Each row is a point on a tangle of strands that fork, close into loops and nearly touch. The rows are in no order.
Points whose rows are less than 34 apart are linked; no others are. Some points are linked to none.
k_461: [ 73  26  -5 -65 -59 -28 -10  68]
k_615: [-34  30 -55 -28  64  25  29   5]
k_859: [-38  38 -43  16  20   8  38   7]
k_392: [-25 -16 -12 -21  74  32 -13 -37]
k_395: [  5 -44  11  35 -52 -17 -24   0]
k_644: [ 14 -42   7  43 -84 -27 -22  19]
k_840: [-50  44  21  56  33   9  41 -39]
k_489: [-14 -43  60  59 -13  -3 -32 -61]
k_84: [-40  26  77  59  47  10  34 -67]
k_109: [ 69  62 -20 -82 -40 -22  10  75]
k_453: [-26  -6  54  75 -17  -9   2 -46]
k_551: [ 44 -58  10 -18 -48 -14 -43  21]
k_258: [-26  -3 -23 -23  74  29  -4 -29]
k_368: [ 29   9 -31 -22 -44 -19  13  59]
k_490: [-45  36  56  61  38   8  38 -58]
k_904: [ 68 -13   4 -41 -67 -25 -24  59]
k_544: [-21 -32  67  73 -20  -6 -21 -61]
k_365: [ 45  11 -20 -33 -60 -20   6  66]
k_751: [ 28 -69  17  -4 -29  -4 -52  -5]
k_202: [-39   8  33  28  63  21   6 -64]
k_464: [ 34 -63  11  -9 -37 -11 -45  11]
k_499: [-46  33  33  53  39   8  29 -48]
k_583: [-34  -8   9   4  68  25  -9 -56]
k_979: [-32   2  72  65  21   2   8 -66]
k_655: [  4 -66  15 -17  26  14 -52 -37]
k_86: [-44  22  18  38  42  14  20 -49]
k_989: [-34  -2   1  16  51  19   0 -41]
k_374: [ 16 -71  20   4 -18   1 -51 -17]
k_301: [ 78   6   4 -60 -63 -27 -20  65]
k_216: [ 77  51  -9 -91 -33 -18  -4  67]
k_135: [  4 -37   9  50 -72 -22 -19   9]
k_200: [-31  -8  25  16  68  26 -11 -63]
k_599: [ 65  20  -8 -39 -81 -34  -1  76]
k_133: [-25   5 -40 -38  75  30   3 -12]
k_21: [ 36  51 -45 -55 -33 -16  34  78]
k_250: [-16  35 -64 -47  46  16  35  28]
k_709: [-33  19 -40 -22  72  27  17 -15]
k_203: [ 51 -43   9 -24 -59 -19 -31  38]
k_714: [-11 -45  33  36  -5   3 -34 -43]
k_171: [-39  14  48  42  53  15  11 -68]
k_196: [-13  15 -55 -47  54  25  20  18]
k_454: [-20 -26  -3 -17  63  27 -20 -39]
k_688: [ 58  64 -28 -71 -46 -22  23  82]
k_427: [-14 -45  48  46  -8  -1 -32 -54]
k_300: [-16  14 -33  18 -20  -4  23  22]
k_335: [-52  47   3  53  26   5  42 -32]
k_189: [ 47  58 -37 -60 -46 -19  29  83]
k_360: [-20 -20  70  79 -21 -11  -9 -58]
k_411: [ -2 -30  -2  15 -11  -1 -18  -6]
k_968: [-47  38  -8  48  20   7  37 -21]
k_932: [ 56   9 -11 -34 -72 -29  -1  68]
k_884: [  6  53 -63 -46  -4  -3  47  68]
k_548: [-23  45 -65 -12  12   6  48  41]
k_9: [-19   9 -49 -49  71  29  12   2]
k_805: [ 25 -43   6  25 -78 -25 -24  28]
k_503: [-42  34 -25  32  19   7  36  -8]
k_995: [ 17  52 -57 -41 -24 -11  42  74]
k_45: [-38  17  67  48  52  14  20 -73]
k_405: [-31   2  45  71  -5  -3   7 -47]
k_404: [ -5  39 -67 -51  36  14  35  43]
k_228: [-31  39 -55   5  11   5  42  24]
k_245: [ 29 -49   6  13 -67 -21 -29  22]
k_244: [  0 -53   4 -23  45  21 -41 -34]
k_986: [-35   9   6  27  44  12   9 -42]
k_408: [ 62 -26   4 -33 -62 -23 -28  49]
k_820: [ 18 -50  12  21 -53 -15 -31   7]
k_877: [  6 -71  25  -3  12   9 -56 -38]
k_584: [ 74  33  -7 -77 -46 -22  -8  67]
k_234: [ -4 -57  26  17   2   5 -44 -37]
k_881: [-11  50 -65 -28   4   0  46  57]
k_781: [-13 -36   0 -18  54  25 -30 -37]

A tip is a point with one link. Name the tips that can be reached along the links from each point below, in the order of the rows.
k_989 -> k_374
k_196 -> k_615, k_405, k_404
k_365 -> k_368, k_599

How many points has the smallest loop of links through each point below? Write 0 if it is on no loop.
k_644 -> 6
k_200 -> 11
k_461 -> 0
